Each row is a point on a landscape with many valleys, with its height.
From any point a ball rolls to the lowest of the 2 points nearest to it. It stops when none of these is lower. Distance is the straight distance between rows; heights are no part of it.
j800 (h 526): [-22   8  21 -37   4 -30   8  21  -9  -3  36   8  19   3 -21  13  34  -4
 -18  17  10   8   1]
j33 (h 296): [-20  -5   7  26   1  18  -4   3   7   7   4   1 -10   9  39 -20   3 -19
  16   2  33  27   3]
j417 (h 428): [ 30  -1   5   4  -4  -7  -8   2   1 -52  30  11  17  26 -28  12 -38  27
  18 -11 -13 -24  -1]
j713 (h 419): [-12  -8 -20   4 -33   9 -21  10 -16  23  -8  23 -35  -2  32   9  28  20
  18 -13  16  -6  -3]
j547 (h 351): [ 14 -22  12  11  32  -8  33 -26 -23  -7  -8  -8  34  10  -9   7 -12 -24
  -9   2  -8  -4 -10]
j252 (h 221): [ -5  -2  -6  -1   3  -5  -2 -10 -15  34 -37 -11   3  -3   6   2  12  -5
 -19  13   1   4 -12]
j726 (h 436): [-19  15  18 -11  19 -10   3  26  18  15  -1  -8 -18  -3  12 -18  25  -7
  -7  33 -53  -5 -21]
j296 (h 378): [ -7 -15   6  10  -3  22  -4  11  37 -24  29   8 -13   7  29 -10  17 -36
  48  -6  -9   4   5]
j19 (h 432): [  3   9 -15 -13 -21  -4  -2   2  16  21 -44  -3  -6 -11  20  21  35 -10
  26  10   3  31  -8]
j456 (h 380): [ 33  -7  16  15  24  20  47 -47 -31  -2 -14 -24  31  -6 -18  -4 -20 -15
 -13  -1 -12   3 -12]
j216 (h 480): [-18 -43   2  22   8   0 -13  -9 -26   8 -14  -6  -7   3  13  -3  -4 -18
   3 -24  32   2   2]
j282 (h 291): [ 37  14  12 -28 -18  -4  15   9  20 -15  43  13  37 -20  -8  29 -18  17
   4 -17  41 -13 -17]
j327 (h 326): [-10 -12   7   0  -3  -4 -10  10   2   9   2   6   4   6  26   0  20 -19
  23   5  14  17  -4]
j287 (h 389): [-10   9  -9  -1 -33  10  -4 -11  -4   0 -13  10 -12 -17   0  14  20   5
  13 -21  49  21  21]
j568 (h 371): [-10  13 -12  -1   2 -16 -11 -13 -19  12 -21   3   0  -7 -22  -8 -13  22
 -22 -14  10 -12  35]
j761 (h 311): [ 33   3 -21  22 -11  25  -8 -12  23   0 -12   1 -12  -4  19   1 -18   7
  30  -7 -28  -7 -16]
j925 (h 294): [-15  19 -12 -16  -1  -9  27 -11 -12   1 -23   9  29   9 -32 -13 -21   6
 -50  27  31  18  48]
j691 (h 231): [ 29  35   4 -44 -14  -9  28   9  13  -9  26  11  44 -16 -24  19 -24  27
 -19  -3  28  -8  13]
j107 (h 682): [ 27   5 -32 -22   3 -27  12  -3  -9 -10  -9  16  15  13 -37  22  -1  28
 -25  17 -40 -24  -5]
j411 (h 360): [ -5   9 -16  11  -9   6   0 -21   0   6 -47  -5   4 -10   2   7   5 -10
   6 -10  38  33  22]
j102 (h 545): [-24  11  26 -25  -4 -24 -10  23 -13   1  51  12  13  11  -4  -8  16  13
 -29  23  38   8  -4]
j416 (h 227): [ -6  31  13  33  26  11  17 -11  16   7  -8 -12  15  -1   5 -25 -20 -16
  -9  13   2  22  13]
j166 (h 645): [ 11 -50  10   3  13  10 -14  -6 -14 -20  20 -11  -7  12 -14   0 -17 -13
  -7 -12 -43 -46 -26]
j705 (h 499): [-21  16   6 -24   8 -28   8  24   3  18   6   5   6  10  -3   1  30   5
 -20  35 -10   9  -3]
j230 (h 402): [ 12  10 -20  10  -9  -7 -20 -20  -7   4 -22   2 -11  -7 -18   3 -14  29
  -4 -18 -13 -26  14]
j213 (h 194): [ 35  34 -27 -15  -3   1  11  -5  16   0 -11   7  19   5 -15   5 -44  41
 -11   2 -10 -12  18]
j867 (h 352): [ 19  -4  16  -3 -28  14   5   3  19 -42  69  26   4  -9  10   9   1 -11
  32 -28  24 -22  -9]
j861 (h 230): [  1  -7   2 -24   4 -22  -4   4  -2 -27   7   0  13   5 -33  31  22 -14
  23  -2 -21  11  -4]
j921 (h 597): [ -4 -11   6   8  26 -14   2   2 -28  16  12   3  10   7  -8  -7 -11  13
 -37   3 -14 -30 -11]
j766 (h 357): [  6   2   5  19   6  16  -4  -1  36 -38   8  -6  -4   3  -3   1  -2 -32
  49  -6 -24  17   2]
j851 (h 452): [ 43  -6 -13   6  -3 -11   5  -4   1 -55   2 -10  18  36 -35  15 -42  19
   8  10 -30 -24 -27]
j134 (h 474): [ 14  12  -6 -25   9 -17  33  14  23   4 -14  -1  30   9   4  27  26 -16
  11  35 -20  28 -18]
j454 (h 579): [-27  30 -13  14 -22  12 -19   6   9  27 -14   6 -31 -12  10 -26   3  24
 -15   4  24  13  25]
j440 (h 667): [ 16 -14 -18 -20   1 -30 -17  -5 -27 -17  -4  10   6  12 -39  27   2  23
  -5  -5 -29 -34  -2]
j37 (h 468): [-25  29   5 -10  19 -14   7  16  16  10  -3  -8  -6 -10 -19 -15  14  -3
 -23  21 -34   8  12]
j616 (h 289): [-14 -10  10 -24   6 -21  -3  14   1   0  -6  -4   6   2   0  20  43 -28
  23   8  -7  24  -7]
j515 (h 398): [  4  26 -25 -17 -34   7  -2  -2  18  23 -43   1  -2 -13  12  12  15   5
   8   5  22  33  19]
j262 (h 493): [-29 -14  -1  18   1   8 -16   8  -2  -5  -3   0 -45 -22   5  -4  11  -8
  27 -42   1   1  20]
j448 (h 404): [ 12   1   0   4  -5   0 -26  15  13 -39  34   8  -2  20 -19   4 -14   9
  17   0 -32 -19  -8]
j919 (h 130): [ 10   8 -20  -8   5 -13  18  -5 -11  25 -25   3  28  11  -2  14   3   6
 -26  24   0   4  -5]
j130 (h 344): [ 24  -7  -7  22 -12  34 -12 -22   6  13 -16 -14 -32 -19  15  -9   1  -5
  17  -9 -38 -16 -24]
j207 (h 655): [  2 -41  -6  -2  11 -18 -26  -6 -22 -23  -1  -6 -11   7 -35  19  -6   5
   5 -19 -37 -37 -14]
j868 (h 275): [ -6  20   5  10  20  -6  24 -12  -1  -3 -19  -7  35  11  -8  -1 -15 -13
 -13   9  28  33  19]
j178 (h 511): [-13  -9   8  -9  17 -24  -2 -15 -16 -28 -15 -11  -6 -11 -47  12  -5   6
   8 -30  -2  -6  35]
j860 (h 610): [-21 -32  21   0  27 -14  -8  20 -17  21  16 -14 -12  -1   9 -12  -3  -5
 -33  -6 -17 -24 -15]
j391 (h 628): [-23   8  16  21  23   1 -18  23  11  -4  38   2 -17   2  12 -28 -11  -7
   8 -11 -11  -5  11]
j244 (h 397): [ -1 -31  14   2  16  14   1  -3  32  -4  16  -8   7  19  37 -19  15 -44
  25   5 -19  -9  -6]
j580 (h 80): [ 12  34 -17 -15  -1  -8  17   3   8   9  -6   9  30   6  -5   7 -18  17
 -21  16   1   8  16]
j71 (h 228): [  5  18 -10 -51 -28 -12  34  -3  -6  -1  -8  13  41  -2 -32   6 -17   9
 -45  22  38  17  38]
j480 (h 413): [ -4  -4 -16  17 -27  18  -3 -10 -19   3 -11  17  -5   7  27  13  -1   7
  14 -13  62  24   9]
j489 (h 592): [-30   8  -6  38   3  19 -17  -6  -6  20 -20  -8 -35 -12  13 -29 -17  12
 -24  -9  41  14  16]
j684 (h 613): [  6 -12  22  16  10  37   5 -28 -39  29  -4 -39 -13 -26  -1 -22 -24   5
 -29 -27  -5  -6  -3]
j238 (h 405): [  4   0   7   2   9   2  -5   5  22   2  -2  -9  -9   0   5  -5  11 -20
  12  17 -53  -4 -25]
j144 (h 290): [ 13  20  -9 -24 -14 -13  -9  -4  17 -38  -7  -4  -5 -10 -47  22   8   3
  18  -4 -23   6   9]
j288 (h 580): [  9  -1  -2  -2  10 -23  -4   3 -30   6  16  18  31  24  -4  10 -13  21
 -21   5  10 -15   3]
j869 (h 433): [ 44 -13  -5  14   0   1  11 -34 -11 -33 -19 -17   9  14 -31  13 -35  12
   6  -1 -29 -25 -21]
j781 (h 479): [-42 -17   6   8 -13   8 -11  12  -4   0  -2  -2 -38 -14  14  -1  30 -21
  24 -24  35  27  14]
j345 (h 495): [ -7 -23  -2  10  10 -17 -10 -21 -27  -8 -20  -4  -3  -8 -16  10  -2  -3
   8 -36  20  -6  21]
j527 (h 377): [ 20 -23   2  -9 -16  10 -14  10  17 -43  55  24   6  22   4  12  -4  -1
  37 -13  -8 -22  -6]
j548 (h 510): [-38  -8   8  -5   2  -6 -26  29  10  10   7  -6 -43 -17  12  -8  30  -8
  22 -16 -17   1   3]
j865 (h 635): [ 12 -49  23  -3  16  21  -2  -9 -35   8  23 -26 -14  -8  -8 -11 -19  -2
 -27 -30 -33 -36 -19]
j941 (h 698): [ 23   9 -19  -2  27 -18  46  -1  -7  -7  -2  23  28   9 -33   1  -2  19
 -36  29 -31 -19  -6]
j583 (h 543): [-10  36   5  -1 -12   1 -22  24  29   9  14   7 -27  -8  15 -17  20  11
  17   7 -24   0   2]
j680 (h 460): [-27  -2  -7   1 -16  -1 -14   3   5  15 -38  -5 -26 -17  13   6  37 -16
  19  -7  16  31   7]
j95 (h 620): [-17 -20  16   5  31  -5  -9  18   3  -4  27  -9 -10   4   0 -16  -8 -17
  -4  -8 -30 -18  -5]
j789 (h 509): [ 32  17 -29 -32   9 -14  40   7  20  -7 -24   1  27   4 -18  31  -1   7
  -1  24 -28  12  -9]
j544 (h 602): [-15  -8   8  30  13  12 -13 -13 -21  27 -18 -21 -18 -17   6 -24 -19   2
 -30 -17  21  -7   5]
j108 (h 461): [ 12  19 -22  12 -30  26   2  12  15  25 -17  17  -7   5  50   4  -6  21
  15   6  32  17  -8]
j763 (h 636): [-30 -11  14   6   5  -5 -24  31  -5   4  51  12 -27  11  32 -34   2  10
  -1  -5  12 -12   4]
j888 (h 339): [ 21  15 -23 -17 -31  -1 -16   5  22 -13 -10   6 -16 -18 -14  26  19   9
  34  -8 -20   4   0]
j53 (h 337): [-24   9  -3  -3  19 -17  15 -11 -19   4 -26  -6  12  -2 -32 -12 -15   4
 -44   0  17   0  42]
j821 (h 563): [-16  42   4  -6 -23   7 -19  24  20  26 -11   7 -26  -7  29 -23  19  21
  -2  23  10  15   6]
j741 (h 625): [ 26 -19  15   3   3  39  -2 -29 -31  15   9 -30 -15 -16  -9 -16 -13   7
 -10 -13 -37 -22 -22]
j295 (h 407): [  4  -5  -7  29   2   6 -22 -11  -7  10   0   2 -20  -6  11 -14 -12  14
   3 -20  -9 -26   1]
j695 (h 525): [-31  16  22 -21   1 -14 -18  35  21  -1  24  -1 -23 -14   1 -10  34  -6
  17   6 -21  10   2]
j992 (h 564): [ -9   4   6 -12   5 -20  -6  14 -29  11  30  20  28  29   0  -2  -7  26
 -40  27  37  -1  -3]
j523 (h 437): [ -5  -2 -14  26 -21  28  -5  -8  -3  16 -20  18 -16  11  51  -1  -5  10
   4  17  59  31 -12]
j202 (h 332): [ 20  19   2   0  -8   3  -3   7  32 -50  10  -9   3   5 -32  15 -11 -10
  37  -4 -22  16  -3]
j27 (h 283): [-22  -1  -1  -4  16  -4  21 -15  -8  25 -50 -23   3 -12 -11   0  19 -23
 -32  16   0  22   4]
j530 (h 328): [-25  -4   3  16  11   9   1 -15  -2  18 -50 -24  -6  -9   1  -4  11 -30
  -7   4  29  36   5]
j633 (h 267): [-25   7  24  33  22  17  -1   6  14  14   8 -17  -8   0  29 -37 -14 -23
  -2   9  12  17  -2]
j653 (h 318): [ -8 -11  10  10  35 -10  39 -11 -13   0 -12  -5  38  15  -4   5   1 -29
 -19  22  15  20  -8]
j167 (h 374): [ 13 -17   7  11   2  21  -6 -13   2  19  -1  -9  -4   0  25 -14   3 -12
   4   6 -33 -19 -27]
j983 (h 269): [ 37  20 -25   9  -9   9  -7   0  16  -3  -7   7   8   4   8  12 -32  29
  17  -7 -11  -8  -7]
j618 (h 643): [-29  -3   6   8 -16  10 -19  23  -2  -7  56  20 -39  -8  24 -21  13   9
  18 -27  17 -14  13]
j113 (h 465): [-15 -45   5  14   1  10 -18  -2 -20  22  -4  -2 -14  15  43 -18   2 -12
  -8   0  31 -11 -16]
j432 (h 444): [-27 -22 -10  20 -20  16 -20   6 -18  28 -10  11 -43   3  47 -15  12  14
   1  -1  34  -3 -11]
j632 (h 418): [ 15 -23   8  -7  13   6  17   0  22   3   5   1  31  25  40   1  11 -38
  24  23 -13   7 -18]
j751 (h 443): [  0  -3  12  -2  24  -7  30   9  14   5  -1  -4  27  16  17   1  15 -30
   1  34 -25  12 -22]
j676 (h 408): [ 41   0   8  19  14  25  30 -47 -20 -16 -11 -32   6  -6 -32  -3 -34   6
 -10  -2 -32 -12 -18]
j703 (h 150): [ 12  26   9 -46 -30 -11  35  -4  17 -11  11   5  44 -26 -30   5 -26   0
 -39   8  52   0  27]
j587 (h 329): [ 20   9  20   0 -25   3  13   6  21 -23  67  23  20 -20  13   9  -7   1
   8 -22  53 -14 -14]
j319 (h 382): [  9  -7 -25  -8 -35   3 -28   8   1   4   0  20 -33 -10  12  22  32  18
  36 -14 -20 -14  -9]

For each start below, name the point where the ball stops.
j417 => j703
j992 => j580
j869 => j416
j107 => j580
j821 => j580
j108 => j580
